Each row is a point on a tangle of strands that fork and nearly touch. The rows are in no order.
Points whose rows are less than 0.381 apart are linked; no others are. Some points are linked to none.
kete: -.14, .23, .08, .07, .02, -.05, -.29, .13, -.25, -.14, -.07, .56, .07, .19, .23, -.02, .04, .22, -.32, -.11, -.04, .02, .11, -.26, .20, .24, -.16, -.13, -.04, .32
tov: -.01, -.17, -.05, .10, .10, .02, .28, -.11, .01, .08, -.14, -.18, .09, -.01, -.03, .14, -.20, .00, -.11, .18, .11, .01, .00, .18, -.39, -.21, -.10, -.05, .07, -.17
pip: .04, -.04, -.20, .11, .05, -.03, .26, .10, -.13, .04, -.11, -.14, .02, -.06, .06, .05, .03, .08, .09, .06, -.23, .09, .07, .20, -.20, -.04, .15, -.09, -.02, -.25
bez: .05, -.08, -.08, .01, .19, -.07, .13, -.24, .06, .05, -.13, -.22, -.05, -.16, -.08, .09, -.34, -.03, -.17, .30, .28, .01, -.01, .17, -.35, -.22, -.24, .00, .11, -.08
zav: -.04, .01, -.09, -.04, -.03, .16, .12, -.12, -.22, .03, .01, .00, .27, .03, .08, .26, -.11, .10, .06, -.11, -.12, .02, -.07, .11, -.19, .08, .11, -.26, .25, -.10
Mep: .00, .23, .16, -.24, -.07, .15, -.11, -.27, -.10, -.04, .10, .07, .12, -.05, .02, .13, -.13, .07, .05, -.15, .09, -.02, -.19, -.05, -.05, .08, .06, -.27, .45, .18
Guvi: .05, .00, -.14, .29, .01, -.11, .24, .12, .08, -.03, -.22, -.17, -.22, -.06, .08, -.10, .19, -.06, -.15, .11, .00, .00, .13, .14, -.10, -.12, .10, .12, -.21, -.22
Basa: .12, -.03, .08, -.08, -.32, .08, .01, .03, .36, .17, -.09, .26, .10, .28, -.01, -.01, .07, -.20, -.01, -.16, .11, -.02, .02, -.02, .00, -.26, -.02, .24, -.16, .20
Zamit: -.01, -.09, -.13, .34, .01, -.10, .11, .16, .05, .00, -.06, -.16, -.22, -.03, .02, -.09, .19, -.06, -.14, .08, -.05, .03, .14, .04, .03, -.02, .10, .10, -.31, -.26
gatu: -.07, -.01, -.12, .07, -.07, -.09, -.04, .08, -.45, -.08, .28, -.10, .05, .05, .05, .01, .10, .19, .09, -.18, -.27, .18, -.04, .12, .02, .27, .02, -.20, -.02, -.19
palo: -.09, .11, .21, -.19, -.07, .06, -.11, .11, -.13, -.17, .10, .11, .01, .09, .05, -.07, .04, .00, .12, -.07, -.06, -.01, .06, -.10, .17, .12, .01, .04, .10, .11
Lanaz: .03, -.24, -.04, .08, -.13, .00, -.26, .15, -.01, -.06, -.15, .35, .00, .14, -.22, .09, .10, -.20, -.18, -.11, -.08, .04, .04, -.35, .22, .01, -.05, .17, -.33, .05
fiso: .04, -.25, -.01, .06, -.14, .00, -.18, .17, .07, -.05, -.11, .26, -.07, .11, -.18, .02, .13, -.26, -.17, -.13, -.05, .04, .10, -.27, .19, -.03, .00, .19, -.33, .00
sofig: -.07, -.07, -.19, .05, -.16, -.04, -.11, .22, -.19, -.03, -.13, .25, .10, .19, .02, .12, .12, -.04, .00, -.17, -.21, .17, .10, -.17, -.02, .10, .16, .00, -.28, -.17
ruza: -.03, .01, -.06, -.07, -.20, .07, -.09, .14, -.01, .03, -.20, .35, .13, .24, .02, .06, .11, -.15, -.01, -.16, -.06, .09, .12, -.15, .06, -.02, .11, .09, -.19, .05
Sabi: -.12, .32, .13, -.05, -.05, -.03, -.23, .05, -.14, -.10, -.10, .58, .12, .23, .24, -.05, .05, .15, -.25, -.09, -.03, .03, .15, -.20, .20, .15, -.12, -.04, .02, .40
ler: -.05, -.10, .18, -.07, .12, -.15, -.19, -.06, -.02, -.07, .41, -.28, -.07, -.02, -.05, -.14, .13, .23, .06, .11, -.06, -.11, -.29, -.05, .38, .26, -.03, -.17, .13, .09
vate: -.10, .11, .07, -.11, -.14, .03, -.19, .15, -.08, -.10, -.09, .38, .12, .23, .07, .01, .07, -.04, -.01, -.14, -.04, .03, .14, -.19, .21, .03, -.01, .12, -.09, .19
fivam: -.01, .18, .16, -.19, -.01, .14, -.13, -.34, -.05, .01, .14, .01, .15, -.10, -.08, .16, -.22, .02, .06, -.16, .16, -.01, -.16, -.04, -.10, .04, -.02, -.27, .45, .17
fifit: .08, .14, .04, -.13, .16, -.02, .05, -.07, -.13, -.02, .07, -.18, -.11, -.29, -.06, -.10, -.03, .00, .22, .06, -.03, -.01, -.02, .10, -.02, .13, .05, -.07, .22, -.02
diret: -.02, .06, .13, -.07, .09, .02, .10, .06, .09, -.08, .08, -.10, -.16, -.14, -.01, -.16, .07, -.08, .12, .12, .01, -.06, .10, .02, .09, .02, .04, .17, .00, -.06
Vin: -.07, .15, .01, -.07, -.15, .01, -.21, .10, -.09, -.03, -.18, .52, .17, .27, .06, .04, .08, -.06, -.09, -.13, -.04, .08, .14, -.22, .19, .04, -.03, .10, -.14, .25
Kita: -.08, -.05, .19, -.04, .12, -.09, -.14, .00, -.12, -.11, .39, -.26, -.08, -.06, -.06, -.13, .08, .15, .08, .07, -.06, -.07, -.16, -.06, .29, .27, -.03, -.10, .10, .02
lufu: .00, .25, .25, -.20, -.05, .12, -.19, -.38, .06, .02, .26, .05, .20, -.02, -.09, .15, -.27, .00, .01, -.14, .22, .01, -.15, -.05, -.09, .01, -.07, -.19, .43, .22
neba: .08, .01, -.05, .00, .12, .00, .24, -.20, .23, .02, -.18, -.18, -.12, -.14, .02, -.05, -.11, .01, -.03, .28, .22, -.06, -.06, .17, -.25, -.21, -.08, .12, .06, -.02
zapid: .11, .27, .00, -.03, .26, -.18, .04, -.10, .02, -.01, .03, -.28, -.22, -.43, -.04, -.20, -.09, -.01, .12, .25, .14, -.04, .00, .06, .11, .09, -.05, .07, .15, -.08
libo: -.03, -.10, -.17, .26, .00, -.09, .11, .18, -.05, .02, -.01, -.13, -.12, .01, .01, -.06, .16, -.02, -.05, .02, -.19, .10, .13, .05, -.02, .02, .14, .02, -.29, -.29
zozu: -.03, -.11, .15, -.14, .08, -.18, -.21, -.02, .09, -.08, .33, -.23, -.04, .04, -.01, -.16, .19, .31, .08, .13, -.11, -.15, -.34, -.03, .48, .23, -.02, -.20, .14, .18
bubon: .04, -.13, -.07, .04, .16, .00, .21, -.17, .03, .07, -.13, -.20, .03, -.11, -.06, .12, -.27, -.01, -.11, .25, .17, .01, -.01, .18, -.37, -.20, -.15, -.05, .11, -.13
tuzos: -.03, .01, -.04, -.06, .02, .16, .05, -.21, -.22, .05, .06, -.04, .24, -.08, -.01, .28, -.16, .05, .05, -.10, -.01, .00, -.10, .09, -.21, .07, .05, -.30, .35, -.05
dag: -.07, -.21, -.12, .28, .07, -.05, -.04, .10, .14, .04, .16, -.19, -.14, .05, -.04, -.09, .15, .05, -.07, .11, -.05, -.10, -.03, -.02, .31, .08, .08, .08, -.28, -.16
gezir: .08, .03, .13, -.11, .14, -.02, -.01, -.32, .24, .12, .15, -.14, .07, -.18, -.15, .01, -.36, -.03, .07, .10, .33, -.02, -.02, .07, -.29, -.20, -.26, .08, .13, .08
kisoz: .04, -.12, -.03, .05, -.11, .07, .24, .03, .25, .10, -.23, .01, -.02, .10, .05, -.05, .12, -.13, -.05, -.05, .06, -.01, .06, .09, -.22, -.22, .08, .11, -.13, -.03
geli: .12, .18, -.06, -.16, .29, -.12, .01, -.19, .07, .06, -.03, -.23, -.14, -.44, -.06, -.11, -.20, -.02, .18, .11, .11, -.02, -.08, .11, -.04, -.03, -.04, -.06, .31, .06
Raz: .09, .10, -.12, .09, .14, -.04, .23, .02, -.04, -.01, -.09, -.23, -.15, -.20, .04, -.10, .02, .02, .06, .24, -.02, .00, .05, .19, -.08, -.02, .07, .05, .00, -.18
boso: .03, -.24, -.10, .37, -.04, -.08, -.03, .13, .23, -.01, -.10, -.07, -.26, -.02, -.07, -.06, .22, -.18, -.27, -.03, .02, -.04, .10, -.08, .13, .00, .08, .15, -.36, -.17
bip: .06, -.01, .01, -.12, .22, .01, .03, -.28, .13, .12, .03, -.17, .03, -.24, -.11, .04, -.34, -.05, .09, .11, .23, -.01, -.05, .09, -.23, -.14, -.16, -.03, .24, .05
bipe: .01, .01, -.07, .22, .13, -.07, .11, .07, -.07, -.02, .12, -.26, -.15, -.11, .01, -.14, .09, .03, .01, .19, -.05, .00, .08, .12, .10, .09, .05, .07, -.15, -.24
gemi: .06, .17, .09, -.20, .02, .06, -.03, -.10, -.20, -.05, .07, -.10, -.02, -.22, -.04, .00, -.03, .05, .20, -.10, -.05, -.01, -.11, .04, -.04, .15, .07, -.22, .36, .07
busap: .10, .01, .21, -.02, -.28, .09, .06, -.11, .41, .21, .21, .05, .18, .27, -.05, .05, -.08, -.09, -.01, -.05, .26, -.12, -.07, .03, -.16, -.28, -.16, .29, -.13, .19
Dizol: -.10, -.05, -.11, .02, -.10, .01, -.09, .22, -.22, -.07, -.02, .13, .07, .16, .05, .04, .10, .00, .05, -.16, -.22, .12, .10, -.10, .04, .13, .13, .00, -.21, -.13
Tid: .01, -.15, -.11, .11, .08, .02, .32, -.01, .04, .08, -.20, -.16, .06, -.01, .04, .09, -.08, .03, -.04, .14, -.02, .01, -.01, .19, -.32, -.19, .05, -.07, .03, -.17
Gepe: -.03, .04, -.02, -.08, .08, .12, -.03, -.27, -.20, .08, .08, -.09, .16, -.20, -.10, .27, -.21, -.01, .05, -.10, .07, -.02, -.10, .07, -.20, .05, -.03, -.35, .40, .01
Kelo: .01, .22, .07, -.20, -.06, .12, -.07, -.20, -.24, -.05, .07, .00, .06, -.16, -.01, .13, -.06, .10, .09, -.18, .00, -.02, -.20, .01, -.06, .14, .09, -.35, .43, .10
tepe: .10, .01, -.19, -.07, .30, -.10, .04, -.26, .08, .10, -.13, -.25, -.11, -.31, -.05, .04, -.35, -.01, -.02, .26, .22, -.02, -.09, .15, -.19, -.16, -.16, -.07, .22, -.02
Laval: .04, -.11, -.08, .16, -.03, -.03, .31, -.02, .25, .05, -.31, -.10, -.11, .04, .08, -.04, .13, -.07, -.16, .05, .10, -.02, .03, .17, -.28, -.25, .05, .12, -.11, -.05
Fosi: -.12, .00, .22, -.08, -.04, -.02, -.24, .12, -.28, -.21, .26, .00, -.03, .10, .06, -.06, .04, .20, -.01, -.08, -.08, -.05, -.11, -.17, .29, .24, -.10, -.13, .11, .12
buzes: -.06, -.27, -.09, .23, .04, -.03, -.08, .12, .23, .02, .06, -.08, -.17, .03, -.09, -.07, .15, -.07, -.16, .03, -.03, -.12, -.02, -.12, .33, .02, .06, .13, -.30, -.09
dovup: .08, -.02, .10, -.08, -.06, .07, .22, -.07, .34, .06, -.07, -.01, -.08, -.02, .03, -.12, .05, -.09, .07, .07, .16, -.06, .02, .12, -.13, -.23, -.01, .23, -.03, .07
bop: -.09, .00, .19, -.07, .02, -.02, -.15, .08, -.24, -.17, .31, -.13, -.06, .01, -.02, -.10, .06, .12, .08, -.04, -.10, -.03, -.08, -.08, .22, .25, -.03, -.09, .09, .02
Fomas: -.02, .01, -.11, -.06, -.04, .12, .14, .02, -.20, .02, -.04, -.01, .19, .04, .11, .14, -.02, .09, .14, -.11, -.18, .04, -.02, .11, -.15, .08, .16, -.17, .14, -.12
Labot: -.01, .30, .26, -.18, -.09, .13, -.17, -.38, .05, .02, .30, .12, .27, .16, -.01, .15, -.26, .02, -.06, -.07, .20, .01, -.13, -.05, -.06, .03, -.06, -.10, .35, .26
beme: .03, .04, -.07, .11, .09, -.01, .20, .10, -.02, -.02, -.04, -.18, -.15, -.13, .04, -.13, .08, -.02, .05, .16, -.05, -.01, .11, .13, -.03, .00, .09, .09, -.10, -.19
zalol: .10, -.04, .17, -.08, -.14, .07, .17, -.13, .44, .12, .04, .01, .02, .08, -.01, -.06, -.01, -.07, .06, .04, .24, -.09, -.04, .10, -.18, -.28, -.09, .26, -.06, .14
dapi: -.19, .00, .12, .05, -.01, -.05, -.38, .18, -.21, -.18, .04, .32, .07, .21, .13, .00, .01, .29, -.18, -.09, -.06, -.09, -.05, -.31, .35, .18, -.24, -.13, -.02, .29
Nime: -.12, -.11, -.16, .14, -.02, -.09, -.04, .14, -.31, -.02, .24, -.10, .04, .10, .03, -.01, .11, .14, .08, -.12, -.28, .18, .03, .05, .05, .21, .06, -.10, -.15, -.24
foto: .03, -.03, -.14, .00, .04, .05, .19, .00, -.19, .04, -.04, -.12, .11, -.07, .06, .13, -.04, .08, .16, -.01, -.20, .05, -.01, .18, -.19, .02, .12, -.17, .14, -.17
Pom: -.03, -.05, -.16, .08, -.04, -.02, .11, .19, -.18, .00, -.01, -.04, .04, .05, .06, .01, .10, .04, .10, -.09, -.27, .13, .12, .07, -.09, .06, .18, -.05, -.16, -.24
toge: .12, .04, -.17, .02, .17, -.03, .22, -.02, -.11, .05, -.09, -.22, -.06, -.22, .02, .00, -.07, .05, .11, .21, -.07, .03, -.02, .23, -.16, -.01, .07, -.08, .12, -.14
kun: -.18, .08, .07, .09, .00, -.04, -.36, .16, -.24, -.16, -.05, .44, .10, .20, .12, .02, .01, .22, -.22, -.11, -.04, -.02, .05, -.32, .28, .20, -.19, -.08, -.08, .27
ziga: -.04, -.04, .00, -.07, -.13, .07, -.07, .19, -.02, -.05, -.10, .23, .04, .16, .01, -.01, .10, -.14, .02, -.15, -.08, .04, .14, -.14, .11, -.01, .09, .12, -.20, .01
pifa: .12, .01, .13, -.07, -.33, .10, .03, -.03, .42, .20, .05, .20, .16, .31, -.01, .02, .00, -.13, .01, -.12, .17, -.07, -.05, .01, -.03, -.28, -.07, .27, -.13, .23
Zapu: .03, -.13, -.13, .04, -.20, .00, .03, .18, .03, .06, -.26, .20, .03, .14, -.01, .05, .18, -.17, -.04, -.16, -.12, .12, .12, -.11, -.12, -.06, .20, .05, -.28, -.13
kig: .00, .07, -.02, -.10, -.25, .08, -.07, .05, .10, .11, -.20, .41, .20, .33, .05, .06, .07, -.16, -.02, -.15, .01, .06, .08, -.12, .06, -.09, .07, .13, -.14, .17
rese: -.02, -.18, -.12, .38, .01, -.08, .02, .14, .14, .01, -.03, -.14, -.24, -.01, -.03, -.07, .20, -.08, -.20, .04, .00, -.02, .09, -.02, .13, .00, .09, .12, -.35, -.21
nubab: .08, .10, -.04, -.13, .13, .02, .06, -.12, -.17, .04, .02, -.18, -.02, -.29, -.06, .03, -.07, .03, .20, .00, -.06, .01, -.09, .13, -.11, .08, .06, -.20, .30, .00
Kor: .12, .07, -.15, -.05, .19, -.02, .11, -.10, -.20, .08, .00, -.23, -.03, -.31, -.04, .05, -.07, .04, .17, .09, -.09, .02, -.08, .21, -.14, .05, .04, -.19, .26, -.08
tiguk: -.08, -.23, -.11, .09, -.07, -.02, -.27, .19, -.11, -.06, -.08, .28, .03, .18, -.14, .10, .10, -.07, -.11, -.10, -.14, .06, .01, -.31, .21, .09, -.01, .09, -.33, .00
Vepas: .05, -.32, -.19, .25, .01, -.06, -.12, .08, .36, .07, -.02, -.04, -.18, .03, -.13, -.04, .19, -.03, -.17, .03, -.06, -.18, -.15, -.14, .45, .01, .08, .11, -.29, -.03
regok: -.02, -.22, .00, .09, -.06, .01, -.09, .19, .14, -.05, -.03, .10, -.14, .06, -.11, -.07, .15, -.21, -.14, -.09, -.04, -.02, .11, -.16, .20, -.03, .05, .19, -.31, -.05
Vabaf: -.05, -.09, -.11, .33, .11, -.08, .04, .06, .05, .04, .17, -.28, -.14, -.02, .00, -.11, .12, .08, -.04, .20, .00, -.05, .00, .07, .24, .10, .05, .07, -.24, -.23
nalut: .07, .05, .20, -.13, .02, .07, .05, -.26, .31, .12, .18, -.06, .13, -.04, -.12, .02, -.24, -.03, .14, .08, .27, -.04, -.06, .06, -.24, -.18, -.17, .16, .10, .11
por: -.11, -.11, -.04, .01, -.08, .02, -.21, .22, -.12, -.09, -.04, .24, .03, .18, -.04, .03, .09, -.07, -.03, -.13, -.12, .05, .10, -.24, .19, .07, .02, .10, -.26, .01
Tidem: .14, .14, -.16, -.11, .31, -.15, .03, -.24, .11, .09, -.13, -.25, -.16, -.40, -.03, -.07, -.28, -.01, .08, .22, .18, -.04, -.09, .13, -.07, -.12, -.09, -.04, .27, .02
zit: -.09, .29, .09, -.09, -.11, -.01, -.22, .01, -.03, -.02, -.14, .60, .19, .29, .14, .00, .06, .04, -.15, -.10, -.03, .05, .15, -.18, .22, .05, -.10, .08, -.04, .41
nog: .08, .07, .24, -.02, -.20, .09, .05, -.18, .31, .17, .29, -.02, .20, .18, -.11, .05, -.19, -.07, .02, .01, .30, -.10, -.03, .05, -.23, -.22, -.22, .26, -.09, .11
Dovub: -.10, .05, -.08, .02, -.10, -.03, -.11, .15, -.43, -.14, .16, .05, .08, .13, .13, .05, .09, .18, .04, -.22, -.23, .12, -.01, .00, .05, .26, .04, -.15, -.03, -.11
bek: -.13, .01, -.09, .00, -.09, .00, -.15, .20, -.31, -.13, .04, .14, .10, .18, .09, .05, .07, .08, .03, -.19, -.20, .11, .07, -.10, .09, .20, .08, -.06, -.12, -.07
dule: .06, -.02, -.03, -.09, .27, -.07, -.05, -.30, .07, .13, .03, -.18, .01, -.29, -.15, .07, -.42, -.09, .00, .10, .30, .02, .02, .11, -.25, -.18, -.28, -.07, .23, .02
Babeg: -.13, .14, .24, -.13, -.08, .03, -.22, .14, -.22, -.22, .10, .21, .03, .16, .12, -.04, .03, .10, -.01, -.10, -.06, -.02, .04, -.19, .26, .17, -.10, -.03, .10, .19
tuluz: .08, .07, .26, -.11, -.09, .07, .03, -.24, .34, .14, .27, -.04, .17, .06, -.11, .04, -.22, -.04, .10, .06, .31, -.09, -.07, .04, -.23, -.21, -.20, .22, .01, .13
baned: .05, -.06, -.18, .13, .08, -.03, .32, .05, .00, .05, -.21, -.18, -.02, -.05, .07, .04, -.01, .06, -.02, .17, -.10, .03, .01, .22, -.27, -.16, .11, -.05, .00, -.21
goda: -.15, .09, .28, -.09, -.07, .00, -.29, .15, -.24, -.24, .16, .18, .00, .14, .14, -.04, .01, .21, -.09, -.08, -.05, -.06, -.05, -.25, .32, .19, -.17, -.12, .12, .21
fanos: .10, .07, -.13, .08, .11, -.05, .27, -.02, .07, -.01, -.20, -.21, -.18, -.17, .07, -.07, .00, .02, -.01, .28, .06, -.03, .02, .21, -.15, -.11, .04, .07, .00, -.14
damuv: .09, .01, -.09, -.05, .21, -.01, .17, -.19, .12, .06, -.14, -.21, -.08, -.23, -.02, -.01, -.21, -.01, .05, .26, .15, -.03, -.07, .16, -.23, -.15, -.06, .01, .16, -.04
pusa: .07, .03, -.05, .04, .06, .00, .28, -.05, .19, .00, -.20, -.14, -.16, -.12, .07, -.10, .04, -.04, -.02, .20, .12, -.06, .03, .17, -.17, -.17, .03, .14, -.02, -.06
guzo: -.01, -.07, .03, -.05, -.12, .07, .03, .17, .09, -.02, -.10, .14, -.04, .10, -.01, -.07, .13, -.17, .02, -.10, -.05, .02, .16, -.06, .05, -.07, .09, .15, -.19, -.03
Rados: .03, .03, -.05, -.10, .17, .05, -.05, -.24, -.13, .11, .04, -.16, .06, -.32, -.12, .19, -.22, -.01, .12, -.08, .08, -.02, -.13, .09, -.17, -.01, -.05, -.32, .40, .05
pezu: .06, .01, .04, -.05, .03, .06, .24, -.03, .22, .01, -.11, -.08, -.12, -.09, .05, -.12, .04, -.07, .07, .14, .09, -.05, .05, .12, -.12, -.15, .03, .16, -.01, -.02
vit: .01, .12, .13, -.15, .07, .03, .01, .01, -.14, -.10, .14, -.13, -.07, -.17, -.03, -.11, .02, .00, .21, .00, -.07, -.01, .01, .02, .05, .16, .06, -.03, .17, .00
Zaban: -.01, -.13, -.14, .05, -.18, -.03, -.08, .22, -.08, .00, -.19, .25, .03, .16, -.05, .08, .16, -.15, -.04, -.15, -.15, .14, .12, -.19, -.03, .03, .15, .05, -.33, -.15
Gobal: -.17, .07, .26, -.02, -.06, -.03, -.34, .17, -.22, -.21, .11, .27, .03, .16, .18, -.03, -.01, .30, -.19, -.06, -.04, -.09, -.06, -.31, .35, .18, -.26, -.16, .09, .28
Seguk: .08, .01, -.07, -.11, .25, .02, .02, -.22, -.01, .11, -.02, -.18, .00, -.30, -.09, .08, -.25, -.02, .13, .07, .11, -.01, -.10, .11, -.17, -.07, -.06, -.16, .32, .03
gona: -.02, .15, .21, -.21, -.02, .05, -.07, .04, -.17, -.15, .14, -.03, -.03, -.07, .02, -.08, .03, .03, .18, -.07, -.06, -.02, -.01, -.04, .10, .18, .03, -.04, .21, .07
Vumit: .09, .03, .05, -.10, -.29, .06, -.08, .08, .21, .11, -.16, .40, .12, .29, -.02, .00, .10, -.21, -.03, -.16, .04, .03, .08, -.11, .11, -.18, -.01, .22, -.17, .22
tadit: .04, -.05, -.15, .20, .01, -.06, .31, .09, .13, .02, -.29, -.13, -.15, -.02, .09, -.05, .15, -.04, -.11, .09, -.02, .01, .08, .17, -.23, -.19, .12, .06, -.14, -.16
mil: .06, -.22, .00, .18, -.10, -.03, -.02, .15, .22, -.03, -.12, .07, -.23, .01, -.09, -.09, .20, -.26, -.22, -.11, .02, -.01, .15, -.11, .11, -.07, .05, .19, -.32, -.09
zamak: .06, -.15, -.09, .09, -.15, .00, .17, .12, .17, .08, -.29, .07, -.04, .10, .02, -.01, .21, -.18, -.08, -.13, -.03, .06, .11, .01, -.19, -.15, .17, .07, -.23, -.10
Sapuz: -.05, -.03, -.17, .12, -.01, -.07, .09, .15, -.26, -.01, .10, -.12, .01, .01, .04, -.02, .10, .09, .10, -.06, -.29, .16, .09, .12, -.05, .12, .11, -.08, -.13, -.28
Fufu: -.08, -.12, .11, -.11, .10, -.15, -.18, .05, .21, -.07, .28, -.20, -.03, .04, -.02, -.14, .19, .22, .06, .17, -.13, -.21, -.29, -.05, .53, .18, -.01, -.06, .08, .18
nube: .00, -.03, .04, -.11, -.05, .16, .17, .00, .11, .05, -.08, .03, .07, .07, .05, -.03, .01, -.06, .14, -.01, .02, -.02, .05, .08, -.11, -.11, .10, .09, .02, -.01

A fork is a point with three links. Follow the links from the first point to the second and name the forks in between, in order.
Vumit, Rados -> bip
Guvi, ziga -> Zamit
por, Basa -> ziga
dovup, fifit -> pusa, Raz, nubab
bipe, gona -> Raz, nubab
Vabaf, pezu -> Raz, pusa
Fufu, kun -> goda
Kita, beme -> goda, nubab, Raz
gemi, Vabaf -> nubab, Raz
pezu, Vepas -> pusa, Raz

Follow the links from the first point to the second, and from the first to the third. Name the last point that the two ways share.
Kelo, kun, zalol -> nubab
pusa, Vabaf, Babeg -> Raz
bipe, vit, dovup -> Raz
Fufu, nubab, zit -> goda
dag, Babeg, lufu -> nubab
ler, gona, kete -> goda
dovup, damuv, Mep -> pusa
